Each row is a point on a landscape with many valleys, with its height.
From any point a ball takes the steepest step (drop divided by distance) to one of its 2 nearest points. It stops when none of these is lower. Distance is the straight distance between rows; heights are no part of it.
muk h=159: [ -9 -12 -70 -10 -37  10  47  -5   3  19 -11  -3  23  26 -19   6 -32 -26
  43  43 -10 -27  54  20 -21 -35  11   8  -7 -17 -13  36  44  36  -9  23
  44  30  18]
fiv h=225: [ -4 -29 -14 -10 -20   9  -1  -7  38  -1 -49 -18  38 -16 -58   0 -10 -26
 -15  15 -31 -66  13  12  -8  55 -15  41  -4 -25  20  -3   0  30  -6  21
  71  20  -8]
Gef h=132: [  8   9  -4 -31  -4  18 -38 -13 -23 -22  -4  40   3 -47   1 -33 -33  10
 -66  -5 -36   9 -18 -27   4 -25   4  14  12 -24 -16 -13  15  -2 -44  -1
   4 -11  -7]
Nep h=420: [ 19 -30 -27   4 -13   0  29  29 -14   9  16 -50   9   7   2  -3   4  32
  66  19  -3  10  30  -9  30  -1 -22  19  14   6  -2  30  20  16   2  -3
  20  49  38]
rir h=622: [-42 -25 -49  38  20 -16  17 -32  11  15  16 -17  22  29   8  48  27 -25
  -1 -44  18  12  43 -36 -19  30 -17 -11 -32 -22  13  -9   0  -2 -11  13
 -20   5 -40]
gakiz h=274: [ -2  33  40  35  18  74  -1 -17 -57   1 -14  19 -30  37  33 -40  11 -60
  18  49 -32 -23 -22  -5  22 -56  20 -18 -36  12 -44 -49   1   1 -22  40
 -35 -22  -2]
Zado h=410: [ 43  29  47   1  73 -45   7  11 -15  -9  19 -56 -35 -14  36  -1  25  16
  11 -22  21  48 -42  13  -9  18   4 -16  -4  43  -5 -11 -50 -30  18  -1
 -21   2  -9]
Getu h=240: [-17  31 -15 -36 -43  39 -26  13   6 -44   9  49 -13   0 -17  -1 -52 -29
 -35   2 -36  -6   0  -9  14 -33  -8  15 -38  -7 -17 -24   8  -3 -40  15
   9  -9 -33]
tisil h=580: [ 22 -13   3  62  66 -54  29 -54  21  18  14 -22  24  50  47  26  57  -3
  18 -12  36  19  23   8   4  24  12 -52 -19  24  21 -23 -31  44  15 -12
 -56  -6 -41]
kenet h=268: [  5  -8   4  27   5   9 -18  -4  -2  11  -8  24  -6  22  22  40  13   3
  11  -3  45  18   4  -5   7  30  17 -41 -15   4  23  17  23   1  -5 -23
 -22 -31   1]
kag h=327: [ 23  30  26  35  28  -7  20 -35 -15 -25  13  -4 -36  46  34  36  -3  -8
  -6   6  40  19 -18  25  19   2  10 -46 -19  29  14  19  -6  -8  21  11
 -47 -24 -16]
paser h=482: [-34 -35 -53 -52 -43  36   5  13  13 -13  65  23 -36   3   5 -36  -2 -25
 -32  30 -12  44  32 -29 -64 -35  13   7   3 -64  -4 -15  22  -5 -16  -1
   9 -28   0]
Kis h=508: [-10 -40 -36 -44  -6  26 -12   1  10 -10  50  19 -32 -24  -4 -50 -22  12
 -46   6 -27  47   2 -54 -54 -10   8  14  23 -66   0 -14  -3   5 -27   8
 -10 -15   2]
tagop h=316: [-25  46 -46 -10 -31   7  34  -1   6   6   5  25  25  49 -43   3 -36 -39
  29  45  -7 -14  18  23 -12 -36  13  -5 -23 -10  11  -8  15  19   6  24
  17  19 -10]
Furas h=337: [ 10 -29  16  50  13 -64  33  -5 -14  18  12 -36  43 -39  40  13  34  31
  25 -41  43  14  27 -12   6  48   0  19  21  10 -20   2 -26  31  30  -7
 -21  34  16]
tapeb h=136: [  0   6  25  -2 -33  53  -3  10 -43  -7  12  23 -39  -4  51 -28  -8 -14
  -8  36  33  31  -9  11  31 -56  22 -15   4   9 -28  14  15 -21  17 -13
 -14   4  12]
Niton h=324: [-37 -40 -41   6 -22  17  23  11  42  39 -37  10  19  30 -43 -18  12 -13
  23  51  16 -46  22  -1 -15  -8  11   3  28 -15  39 -11   5  47  29   8
  33  37  47]
ved h=72: [-45 -39 -30 -25  39  -7  -9 -15  43  10  32  43   0   7 -22 -70  22 -10
 -42 -17  -5  31  -8 -23 -54   0   0  -5  13 -53  52 -57 -18  10 -16   3
  -4   4   4]
Kare h=282: [-13 -23 -28  -8  -9   6   1  10  26  13 -37   4  26  23 -48 -10  -7 -19
   6  35  -5 -43  -5   6   2  29  -7  22  17  -7  23   1   7  33  12  19
  39  23  31]
navo h=372: [ 25  25  58  37  59 -29 -52 -60   6   1  17  -5 -55  39  51 -10  28 -22
 -19 -16  52  22 -22  55   6 -23  36 -50 -27  39  27  -9  -3   3  33  -9
 -54 -19 -13]
zikez h=304: [ 16  35  20  53  49  24  -6 -32 -52 -26 -14  17 -28  24  43 -46  -2 -52
 -18  15 -41  -5 -30  -7  31 -35  -3   9 -29  19 -23 -47 -10  -1 -10  42
 -34   0  -1]
ririt h=639: [-29 -34 -58   8  -3  -2  29 -15  -7  -6  20 -22  32  19  13  41 -10 -27
  -4 -37   2  -1  67 -31 -10  18 -15   4 -17 -48 -18  12  16   1 -23  15
  -4   8 -32]
todu h=187: [ -8  29   2 -30 -20  29 -49  -8 -14 -53  -5  50  -6 -45   1 -31 -19 -15
 -54 -24 -53 -20  -9 -18  26 -42  -1  41 -36 -13 -41 -36  14  -5 -56  18
 -12  -1 -43]
lesit h=238: [-16  13 -57  -1 -21  -8  34 -16  16  11 -25   4  39  25 -44   4 -30 -35
  58  35  -9 -68  38  21  -8 -28   8  10 -31  -8   1  28  33  39  16   5
  38  36 -17]
rut h=658: [-27 -41 -56 -11 -26   8  25  -3   6 -11   6  -7  21  -2 -19  21 -19 -27
  -9 -45  29 -53  78  -1  -3  16 -25  22 -32 -25 -15  28  19   4  -4   8
  33  22 -35]
Tebad h=169: [ 35 -17  -3   2  50  -6  39 -42   7  -7  40 -14  -3  59  57  -6  40  -1
 -15  17  48  49 -15  17 -22 -11  23 -49 -20  12  30  -6 -20   2  22  -3
 -58  -2 -27]
tubub h=82: [ 22 -17 -10   6 -50   2 -11  -1  16  -7 -34   5   5  -7 -31   3 -21  -4
  36  13   8 -83  19  38  47  17  -4  11   3   9 -13  56  36  14  27 -40
  15 -15   5]
mil h=381: [ 29   7  19  24  21 -63  39 -23 -33   2  11 -52  33 -22  34  45  -8   1
  23 -48  28 -18  35  -1  18  62  -6   0  -1  -8 -39  37 -14 -16   3  -1
 -38   8 -33]
zif h=386: [-39  33 -52 -34 -32  36  49  -1  -3  25  41  18  19  19 -24   3 -25 -36
   8  39   3  -3  32   3 -27 -69  23 -15 -33 -35   6 -21   4   7  12  27
  17   5 -11]
zutot h=145: [-14 -11 -43 -11 -39  33   5  16 -10  10   8  27  16  21   4  18 -22 -13
   9  28   6  19  18 -20  -9 -18  -8  -6   7 -29   6  29  32   3 -13   3
  19 -14  16]
tavet h=562: [ 34  52  45  -2  12 -11  -1   0 -34 -32   8 -19 -20 -22   3  -3 -34 -10
  -5  -1 -23   8 -32  18  38 -10 -14   8   9  31 -17   5 -30 -46   0   0
 -17  -7  15]
vevev h=624: [  0 -15  14  47  22 -60   9 -19  -2  28  16 -19  21   6 -16   6  17  13
  41 -44  12 -47  13  -4  13  51 -18  21   7   0  24  -1 -10  19  41 -11
 -14  37  24]
luf h=257: [-76 -36 -61 -32   1  23  12  12  33   2  79  35 -17  25 -22   0  24 -30
 -23   4  -8  30  22 -39 -62  -5  -1   6 -12 -47  20 -35 -19  -5   2  -8
  -7  -9 -12]
Dom h=592: [ -6  12  -8  56  56 -45   7 -66  24  24   8 -18   7  43  30  38  43 -22
  17 -27  30  33  24   3  -8  40  -8 -46 -38  -4  45 -19 -19  10  -2  13
 -39  -9 -50]
Vuka h=369: [ 15  -5  -5  19  -5 -67  49 -15 -32  24  11 -31  55 -36  23  10  -2   9
  15 -50  13 -12  40 -10 -18  46 -28  23  24 -11 -31  17 -36  -1  21   4
 -11  25   5]
noki h=525: [  2 -41  14 -11   3  19 -28  36 -14   5  10   2  -8 -11  40 -67  11  28
  -9  21  41  53 -24  -3  15 -37   5   3  25 -12   1   9  20  -5  -2 -35
   2  19  37]
led h=460: [ 37   9  24  -2  43 -22  38  46 -18  -7  38 -68 -15 -23  17  -7  28  48
  42 -15  23  61 -13  -5   0  12  -5  -6  19  25  13 -20 -38 -12   9   7
  -1  17  -5]
Gafeb h=474: [-23 -83   1  33 -26  10 -12   8  11  17  -4  34  32 -11  35  -3  58  11
   5  -1  44  37   7 -19 -32  25   3  -3  15 -31  17  17  13  35 -11 -20
  20 -30  29]
Tapeg h=612: [  5 -30  14  33  -6 -40   3 -23   8  16 -14   7  26  -9 -20  25   9   4
   3 -52  33 -68  16  -2   7  59 -23  15  -5 -12  34  18  10  16  36 -12
  -7   9   7]
sot h=151: [  4 -21 -17  10 -31  15 -22  -3  15   7 -39  20   8   3 -35  25 -14 -17
  12 -19  12 -59  15  23  24  19  -4  20 -24 -13   8  24  45  -1  18 -14
  18 -23 -11]
nuv h=315: [-51  -9 -25 -11   8  18  -5  10  31  11  31  37 -17  29 -23   8  18 -31
 -19 -10  17  28   8 -25 -39 -14  -2 -12 -18 -32  31 -22   7 -26   4   3
  -9  -7 -15]
kezis h=413: [ 27  32  15  -6   3 -10  14  22 -13 -10 -12 -46  13 -11 -21  22 -30  13
  57  26 -32   8 -22   6  41   3 -26  18   9  23 -28  32 -15 -24   3  -2
  21  18  14]
Diror h=532: [ 48  58  38 -11  12  -5 -30  -6 -40 -29 -17  17 -17 -59  23 -22 -23  -9
 -51 -19 -39   8 -30   8  13 -16  -9   2  10  22 -37   8 -21 -53 -36 -15
 -29 -20 -13]
mipa h=194: [-13  15  47  15 -45  62  -5  -3 -37   9 -16  12 -29  -7  39 -43  -1 -39
  16  48   5 -10 -16  19  38 -78  22  -6 -11  15 -54 -17  11 -10  10   0
 -31   0  19]
san h=490: [-25 -64  -3  -1 -24  44 -23  36   9  24 -12  45  12  -9   6   0  32   9
   2  26  35  15  11 -15 -22  -3   5 -43  22 -28   9  29  36  23   3 -21
  25 -39  47]
los h=196: [ 13  -4  52   9 -15  40 -32  13 -29 -29   3  19 -36  -8  61 -17   3   3
  -8  17  38  32 -19  32  50 -41  25 -23  10  33 -15  16  11 -13  -3 -44
 -28 -31  10]
Topem h=500: [ 40 -15  -2  31  23   5  46  14 -33 -21  25 -45 -21  41  70  55   8  43
  46  12  26  12  17   5  49  -3  14 -16   2  28 -50  36  21  19  15 -18
 -17   3 -19]
Gid h=32: [  8  43  -8 -53 -32  18 -22  15  25 -43 -22   1  18 -35 -46   3 -61   2
 -28   3 -75 -11 -13 -10 -22   3 -10  45   1   6 -32   3 -27  20 -39   6
  43 -18 -37]
Telok h=104: [ 53  -6  -9   7  62 -26  59 -29 -13 -29  32 -40   0  41  66  23  17  36
   0  21  37  62 -25  14  -1  -2  -2 -34 -18  12  -6   0 -39  -7  12  12
 -50 -14 -31]
Tuku h=269: [-39  10  -6  13   4  17 -26  -3  17  14  -7  41  -9  29 -48  33   7 -38
 -11 -22  23 -13  -4  -5   4  -5  -3 -18 -43  -2  33  -9  26 -12   3   8
   8 -17 -17]
febom h=509: [-17 -35  18 -25 -12  37 -21  23  -5  22   9  40  -1   3  23 -45  15  10
 -17  38  43  44  -9   1 -27 -36  19 -26  26 -26   7  28  20  -3  -8 -35
   3 -20  34]
guma h=527: [ -6 -32 -27 -50   3   9 -26   7  25  -3  17  21 -12 -35 -34 -24 -23  22
 -52 -17 -45  24  -1 -62 -53  12  -3  23  23 -40  13 -25 -29   8 -33  12
  12 -13   8]
duve h=330: [  6  27  26  39  22  24  -8 -41 -32 -10  -3  28 -37  20  38 -37  23 -67
 -22  -2  -5  14 -16  10   7 -49  30 -11 -34 -17  -4 -32   7   1  19  33
 -32 -20  -4]
vavis h=335: [-37  -1  12  -7 -62  33 -11  15  39 -37 -44  -6  20  19 -42 -17 -17   9
  47  58 -32 -40 -28  75  31 -12  -1  27   8  52 -35  27  24  33  -8   0
  16  20  12]
Tovu h=385: [-11  -4  -2 -16 -30  11  -3  10  35 -16 -13 -45   8  12 -44 -15 -10  21
  72  50 -31 -15 -15  39  47 -13 -15  30  -1  38 -10  33  35  14  -3   1
  29  36  19]
keteg h=589: [ 39  20  21 -13  17  -4  -1   9 -48 -20  11 -27 -25 -20  53 -11 -23   7
 -21  -1  -5  50 -32   7  21  -3   2  13  17   3 -21   5 -24 -42   0  -9
 -14   5  12]
kolin h=443: [-45   5 -46 -47 -55  50  25  16  -6   5  57  31 -11   6  -6  -7  -9 -34
  -8  33 -11  23  31  -8 -42 -62  26  -3 -20 -56 -16  -7  14  -3   6  15
  23 -17  -5]
sefu h=227: [ 33  22 -41 -38   1  -2  13   8 -17   3  36 -20  -6 -19   8 -17 -58  -7
 -16  11 -31  47 -18 -40 -51   5  -6  23  31 -19   1  -9 -44 -15  -9  24
 -17  10  -5]
Golu h=167: [-63 -50 -51 -30  -7  14  12  23  29   2  34  48 -10   9 -33 -38  29 -16
 -27  17  -4   7  19 -29 -64   2   9 -13  23 -57  50 -41 -17  14  -7  18
  21 -13  23]
Lol h=297: [ 32  35 -20 -14  29 -29  35  16 -23  10  26 -42  10  -1   9  -4 -20  -3
  16  14 -17  35 -17 -26 -22  14 -10   9  31  12   9  -6 -61 -21  13  10
 -26  26   6]
litog h=506: [ 29  78  36 -10  -7  -6 -36 -12 -23 -35 -24  23 -13 -61 -23   6 -17 -11
 -51 -44 -59 -26 -16  11  24 -19 -21  10 -17  22 -26 -12 -15 -53 -58   1
 -33 -42 -35]
Fifum h=449: [-14 -26  16  39   8 -39 -21 -23  15  42 -28   5  30 -43  26  15  49  26
 -11 -54   4  35  -2 -26 -62  54  -2  -1  19 -13  19 -21 -38   5   0 -10
  21 -21   5]
ruru h=256: [-43  28  24 -27  -6  18 -20  -5  26 -16 -51  38   7  30 -64 -37   9  18
 -37  25  -9 -67 -38  78  31   3   9   4  25  32 -17 -25  15  34   6  13
   5  25  22]
fipid h=403: [ 20  53  12 -38   2 -16 -29  26  16   0 -28  13  -9 -28 -36  28 -21  10
 -40 -45 -79 -26   6 -57 -39   3   1  34   7  30 -10   6 -17 -47 -34  -6
  10 -15 -46]
ler h=411: [-52  -6 -29 -49 -53  51  19  21   7  29   3  42  -1 -11 -36   0  -7 -19
  -6  50  10  -3  11   4 -24 -55  24 -28  -9 -41  -4  -1  32  21   6  16
  37 -29  24]
kopu h=303: [  0  27 -18 -13 -41  28 -20  11   3 -24 -16  21  23   0 -41  19 -48 -27
  12  16 -23 -12   5  16  18  -2 -22  16 -30  -2  -6  10  22   0 -21   4
  27 -18 -20]
soduk h=237: [-27  10  32  10 -27  77  -3 -18 -50  11 -13  34 -10 -12  27 -40   9 -49
  19  40 -28 -26  -3   8  13 -85  29 -23 -28 -24 -65 -46  26   9 -15  27
 -19 -24   6]
risa h=462: [-12 -77   4  45   1 -26 -27 -22  11  14 -21  20  46 -27  37  17  58  16
 -17 -42  39  41   8 -14 -38  42  -1  12  11 -25  20  -4  -9  32   5 -18
  21 -21  25]
dokag h=307: [ 33  14 -22 -31 -31  13  29  16 -21 -13  31 -45  -6  -3  19 -23 -38  14
  11  54 -22  51  -5   3  26 -31 -16  36  23   8 -13  15   0 -29 -11   9
  18  39  30]
Vod h=444: [ -2  53  13 -29   5 -13 -48   1  24 -13 -23  25 -25 -26 -47  55 -20   6
 -62 -52 -76 -14  -2 -37 -20  -5 -22  32 -33  35 -26 -21 -38 -53 -34 -29
  -4 -19 -48]
rated h=290: [ 49   2  30  26  24   4  13 -16 -10 -47  27 -14 -38  34  68  27  12  29
   1  16  53  33 -38  32  24 -15  19 -39 -18  60 -15  11  -9  -6  26 -12
 -46 -31 -23]
sek h=528: [ 31  26  15  32  29 -50   4  15  -4  33 -20 -16  33 -19   1  20  10  -6
  13 -30 -19   0 -15 -36 -39  45 -15  14  12  10   5   6 -47 -30  11   3
  10  -6   9]
Noto h=221: [  2  -7   6  15  27   1   1  -3  -1  12  22  -9   1  29  36  -1  38   3
   7  10  49  53 -12  10 -11   3  11 -29  -5   0  38  -3  -9  17   5 -18
 -37  -1  -2]
falaz h=366: [-41 -33 -25 -32 -30  38   5  26  38  42 -37  33  -1   5 -49   2  14 -14
   7  52   7 -30  13  -2 -21 -15  27 -29  12 -37  10   0  15  42  21  15
  39  -5  40]
lem h=250: [ 46 -25  41   3  -1  34   6  20 -23 -40  25  -5 -36  18  82  20  17  29
   6  29  65  51 -24  31  39 -31  24 -34  -5  32 -27  29   6  -2   9 -25
 -27 -24  -7]
Buvu h=538: [ 39   0  19  26  57  -5  20   8  17 -17  66 -59 -51  27  31   3  43  56
  29 -13  48  27 -20  23   9   3  22 -36  14  38  38 -40   0  20  30  -4
 -29   9 -22]
Bok h=431: [-10 -27  -7  34  -6 -64  11 -22  11  29 -29  -6  34 -56  22  16  37   8
 -23 -70 -10  -1  10 -27 -65  57  -7  33  31   0  18 -10 -43 -12  22  10
  33   4  16]
pumov h=353: [ 12  36   0 -29  18 -17 -27  18   8  17  -8   2 -20 -20   3  45 -10  -6
 -37 -53 -47  19  16 -75 -58  26  -4  18   5  19 -10  -8 -39 -41 -26   0
  -9 -19 -27]
Zita h=215: [-17 -26 -30  14 -24  33  12  14 -10  34  12  16  14  12  12  37  10  -8
  37  23  33  -7  41  -6 -12 -22  12 -34   2 -25  -9  45  40  22  15 -10
  -1 -15  13]
Rogit h=503: [ 40   8  43  27  39 -19  10  28  -1 -20  46 -73 -33 -14   6  11  25  61
  66 -22  14  29 -21  -2  19  18  13 -11  17  33  31 -24  -2   6  20  -9
 -19   0 -12]
Bir h=212: [-39  -6 -13  -9  71 -13 -45 -27  43  12  -6  62 -11  -8 -41 -68  62  -3
 -86 -18  -5 -26 -12  -5 -38 -12  19 -20  -8 -42  45 -58  15   3  -7   4
   4  19  -5]
Fufi h=294: [-35   3   0 -32 -40  40 -20  12  34 -25 -74  27  17  19 -50 -23  -2   6
 -17  57 -31 -27 -32  86  23   7  10  17  29  17 -28   0  19  47 -18   8
  33  22   9]
Gog h=356: [ 32  29   3   4 -23   8  -4   9 -32 -15 -18 -11  16 -12 -14  25 -46 -24
  24  13 -32   5   1  13  27  18 -27  16  -9  11 -21  35   9 -21 -11  -3
  12 -19  -3]
tuv h=607: [-16  11 -11  40  40 -22   7 -23   3  15  15  -7  10  29  -8  48  11 -23
  10 -36   9  18   0 -14 -15  35 -18 -23 -30 -16  50 -15  -4 -13  -4  13
 -26  -9 -27]
nibu h=219: [ -7   8  42 -20 -10  -9 -19  24  21  -9   0 -41  -1  -2 -53 -28  -7  60
  39   4 -23 -13 -41  21  61   5 -15  20  23  40   1   0   7 -12   5  -4
  27   5  18]
tof h=141: [  2  18 -27 -28 -30  18 -13  12  39 -23 -44 -11  30 -22 -53   5 -36 -14
 -14   9 -70 -33  -1   7 -21  42  -8  44  -7  -7  -5   7  -4  21 -26  10
  70  -1 -41]
sasi h=551: [ 21  22  38   8  25 -40 -25  -3   1  35 -44   2  18 -31 -24  28  10   4
   5 -51 -35 -34 -13 -11 -30  54 -10   5  -1  15  17   5 -20 -43   0  -7
  26 -31   6]
puzed h=466: [ 23 -23 -24  25   2 -14  48   4 -35   5  20 -39  -1  30  47  31   2  20
  51   6  23   5  40   2  28   5  -3  -1  10  -5 -30  34  15  14   4  -9
  -7  36   6]
Naku h=416: [ 26   9  -8 -21  -6 -14   6  31  -9  15 -13 -29  39 -11 -12   2 -33  17
  24  21 -38  13  -6 -20 -11  21 -33  28  21  10  -5  16 -24 -17  -5   6
  25  15  27]
fodod h=252: [ 41  27  -9   4  40 -43  52   1 -36   3  13 -58  23   2  37  44  -1   5
  28  -2 -15  17  -1 -26  -7  37 -12  -8   8  -2 -20  24 -41 -15   2  17
 -19   1  -7]
kope h=50: [-11 -31 -70 -21 -59  22  18  14   1  19   5  14  11  14 -19  -1 -20 -23
  19  56 -15  -1  34 -19 -37 -18   1  16   9 -25  -1  27  30  27 -20  20
  55  -3  22]
Dufo h=205: [  8 -58 -23  -1 -37 -25  36   7  13  18  -4 -21  10  -4  -3 -21 -11  13
  33   4  19 -59  53  14  15   7 -31  12  19   2  -7  43  25  48  20  -9
  28  70  39]
pedi h=502: [ 13   8  22  27  40 -48  12  47 -15  26   6 -41  12 -26   6  -6  29  31
  35 -26  -5  41 -18 -22 -27  37 -17  12  28  37   8  -4 -50 -18  14  -5
   8  16  19]
fonus h=370: [ 45  41  53  10  51 -28  -3 -14 -25 -20  10 -26 -26   3  29  27  -8   4
 -16   3  31  50 -43  21  10  14  13 -20 -15  35   6  16 -31 -25   8 -10
 -27 -30 -11]
datil h=216: [ 27   7  -2 -15 -25  40  33   7 -41 -24  27 -16 -34  15  61 -10 -17  11
  11  47  19  45   4  14  35 -47   4  11   4  13 -16  20  16 -18   6   4
  -2  25  23]
nurib h=153: [  6 -47  -7   4 -42 -11  13  -9   8  16 -27  16   4 -14   2  -2 -23  -3
  12  -7  40 -76  52  20  16  30 -15   2  17  -5   2  51  30  26  24 -14
  12  23  24]
niz h=355: [-35  19  15 -18 -42  26 -16   6  -4  -6 -21  59  -6  -7  -6 -53 -21 -18
 -25  22  13 -20 -17  14  30 -47  20 -19   0 -12 -20 -21  34  -1  -7   6
  -8  -4  15]
tabe h=383: [  6  28   7 -20 -45  13  12   8   3 -24   3 -36  -2  20 -18 -19 -28   8
  35  54 -13   8  -9  26  44 -34 -19  25  -2  33   3   6   6  -6   6  12
   7  37  21]
Vufu h=578: [ -8  18  24  13  29 -37 -24 -13  25   9 -53   9  18   9 -77  28 -10 -11
 -14 -39 -46 -58 -14  -2  -2  52 -27  12 -18   2  40 -14  -5 -27  -4   2
  29 -21 -13]
Rap h=599: [-13 -28  19  29   9 -29  -7 -20  20  27 -47  11  20 -15 -43  17   9  -9
 -17 -46  -2 -61  11  -9 -12  60 -19  20   2 -13  44 -14  -3   2  10  -1
  36  -6   6]
Ruvak h=309: [ 13   6  16  43  23 -15 -11 -32  -6  -3  -1 -20  -5  24  31  72  20 -10
  20 -16  36  -2  10   8  28  42  11 -29 -39   8   8  23  28 -17  -2 -10
 -26 -40 -28]
surev h=302: [  0 -45   1  41 -13 -48  26  11  -1  -1  43 -32   8 -28  35   3  30  52
  38 -52  46 -17  32   1  25  33 -11   9  30   8 -16   0  13  44  34 -35
 -12  50  10]
Penug h=344: [ 20  15  32  25  17 -42   4 -48 -20  10  -6 -39  16 -11  23  63  10  -6
  13 -52  30 -23  22   6  32  67  -2 -18 -36  -3  -4  27   6 -23  -4  -5
 -41 -33 -49]
kidi h=248: [-40   1   7   7  60 -18 -63 -26  34  30 -25  55 -13  10 -51 -75  44  -1
 -68  -4  20 -43 -32  10  -4 -28  26 -19  -4  -7  40 -40  24  15  10  -4
 -14  17  18]
nalet h=130: [-11  -9  43 -11  16  -9 -41  20  38  -1 -37  -5  -6   7 -72 -14  13  71
  13   5 -29 -48 -49  31  73  11 -11  10  40  40   9  -4   0   9   1 -19
  20  11  38]
semuf h=214: [-35 -25  -4  14 -10  11 -29 -13  15  13 -26  22 -15   9 -37  58  13 -27
   7 -41  25 -55  20   2   8  17  -1 -12 -49  -2  18  10  38 -36  12 -17
  -1 -27 -19]
Tez h=425: [-43  36   4  -8  -9  25  22 -19   2  15  30  26 -24  16 -10   1   3 -50
 -24   4  31  13   1   7 -16 -70  28 -36 -43 -37  23 -28  10  -6  34  18
 -17 -15 -14]
ziz h=144: [ 29  47 -13 -53 -25  14  -8  10   8 -17   1 -10  -2 -29 -19  -7 -82  -4
 -16   6 -56  24  -3 -41 -26 -17   1  38  17  -9 -22  -2 -22  -3 -22  24
   7   2 -26]
tasog h=255: [ 25  19   2 -46   1 -10 -26  32   2   6 -36  25  13 -51 -10 -12 -16  45
 -56  -3 -56  -9 -16 -54 -44  11   0  11  49   3 -13  12 -22 -24 -34  -9
  21  -9  12]
daduz h=325: [-36   7  30 -12 -51  31 -34  16   9  -9 -33  30 -23  -2 -24 -35 -13  11
   5  36  10 -33 -29  36  58 -52  20 -13  10  37 -24  -3  13  11  12 -15
  -7 -10  22]
biran h=308: [ 25  -3   0 -10  -4  -6 -23  18  -1  15 -36   3  14 -35  14  30 -13  17
 -15 -37 -42   6   5 -55 -55  30 -15  17  17  -4  -2  15 -22 -22 -31  -6
  23 -29  -6]
sato h=195: [ 17  12  -6 -41 -12   7 -36  25  -7  -6 -29  13  18 -42 -20 -15 -31  23
 -49  21 -37   5 -22  -8   6  -2 -15   4  37 -14 -14   8   0  -7 -41  -2
  24  -4  22]
baruz h=477: [ -5  53  44  -4  16 -13 -56 -17  -2 -20  -8  38 -30 -49 -32  41  -8  -3
 -70 -64 -55 -23  -9   7  11 -12 -34  10 -44  40 -15 -24 -21 -61 -56 -20
  -6 -28 -51]
dad h=352: [ 23  20  48  35  44   6 -27 -47 -23 -13   1  11 -45  51  45 -25  23 -45
 -17 -12  30  13 -32  32   8 -42  37 -31 -26  12   5  -4   8  -9  37   8
 -39 -21 -11]
leme h=150: [-35   0 -26 -32  42 -22 -24 -10  40  14   3  40 -11   4 -53 -46   3   7
 -69 -25 -27 -15 -20 -26 -25   6  -1   6  -2 -36  46 -64 -16   6 -18  25
   9  24  -7]
pimuv h=258: [  6 -46 -16  23 -38 -24  18  18   3   9  24 -34  -4 -12  26  -4   7  39
  55 -26  31 -46  50  12  32   1 -12   6  24   6 -21  29  34  38  30 -34
   1  53  29]
rinet h=388: [-31  29  10 -14 -38  46   2  -6 -15   2  19  41 -14   3  10 -34 -19 -51
 -25  10   7   4   2   7  -5 -60  32 -15 -32 -32  -4 -14  27 -14   9  22
   4  -9  -6]
Tisig h=546: [ 18 -33  23 -14  13  28 -14  46 -18 -21  27 -40 -27 -24  31 -47  11  58
  17  -1  38  63 -23  -6  24 -15  14   1  34  15  13 -11  14 -11 -12 -26
  16  15  19]
deti h=208: [-34  21  32 -30   8  -1 -30  -1  52 -20 -31  -3 -12  39 -82 -32   8  38
   9  16 -21 -60 -54  64  48   7  -3  14  34  46  -2 -20   8  22  20  14
   5  30  27]
lodap h=564: [ 24 -12   6  61  66 -33  34  -7  13  -2  40 -51 -15  50  41  27  57  34
  42 -17  32  13   8   9   7  18  18 -40  -4  37  15 -31 -20  40  35 -26
 -54  23 -22]
Modiv h=402: [ 12 -23  20  10 -26 -58  23  -1  -6  23 -19 -16  47 -59  15  13   4   9
   0 -54   9 -31  13 -15 -25  62  -9  25  24   5   0  23 -24 -21  25  -3
  21  -2  10]
seso h=286: [-20  14  34 -15 -18   5 -27  14   7 -27 -28  -5 -15   1 -23 -47 -13  41
   4  21  -3 -13 -31  40  76 -27  -6  17  18  36 -13  -7  26 -10   4   2
  -1  15  26]
nule h=176: [ 33  -6  -9  20  47 -12  44 -16 -23 -12   8 -30  17  13  49  47   9   7
   7   7  21  49   3 -12   5  30 -10 -28  -3  -9  -4  14 -21  10 -14   7
 -33 -11 -20]
sada h=368: [ 10 -15 -46   3   1  -4  31  21 -22  12  24 -33  22   6   8  -4 -20  17
  28  32  -7  35   9 -23 -12  12 -27  19  29 -10  14  10 -17   2 -15   6
  11  36  41]

Where does a ball stop that starts at each point below?
noki -> tubub
Modiv -> tubub
ler -> Gid
tavet -> Gef
mil -> Telok
dad -> tapeb
paser -> kope
vevev -> tubub
Zado -> tapeb

Call two points neighbours if one is among the 2 nearest of the other. Go from one point of each pair to the other, from neighbour to neighbour, staying as low as possible. Name the highest point that can't be avoided.
Telok, tubub -> mil
sada, Gef -> Naku
Telok, Gid -> Lol
nalet, tapeb -> Tovu
ved, tubub -> nuv
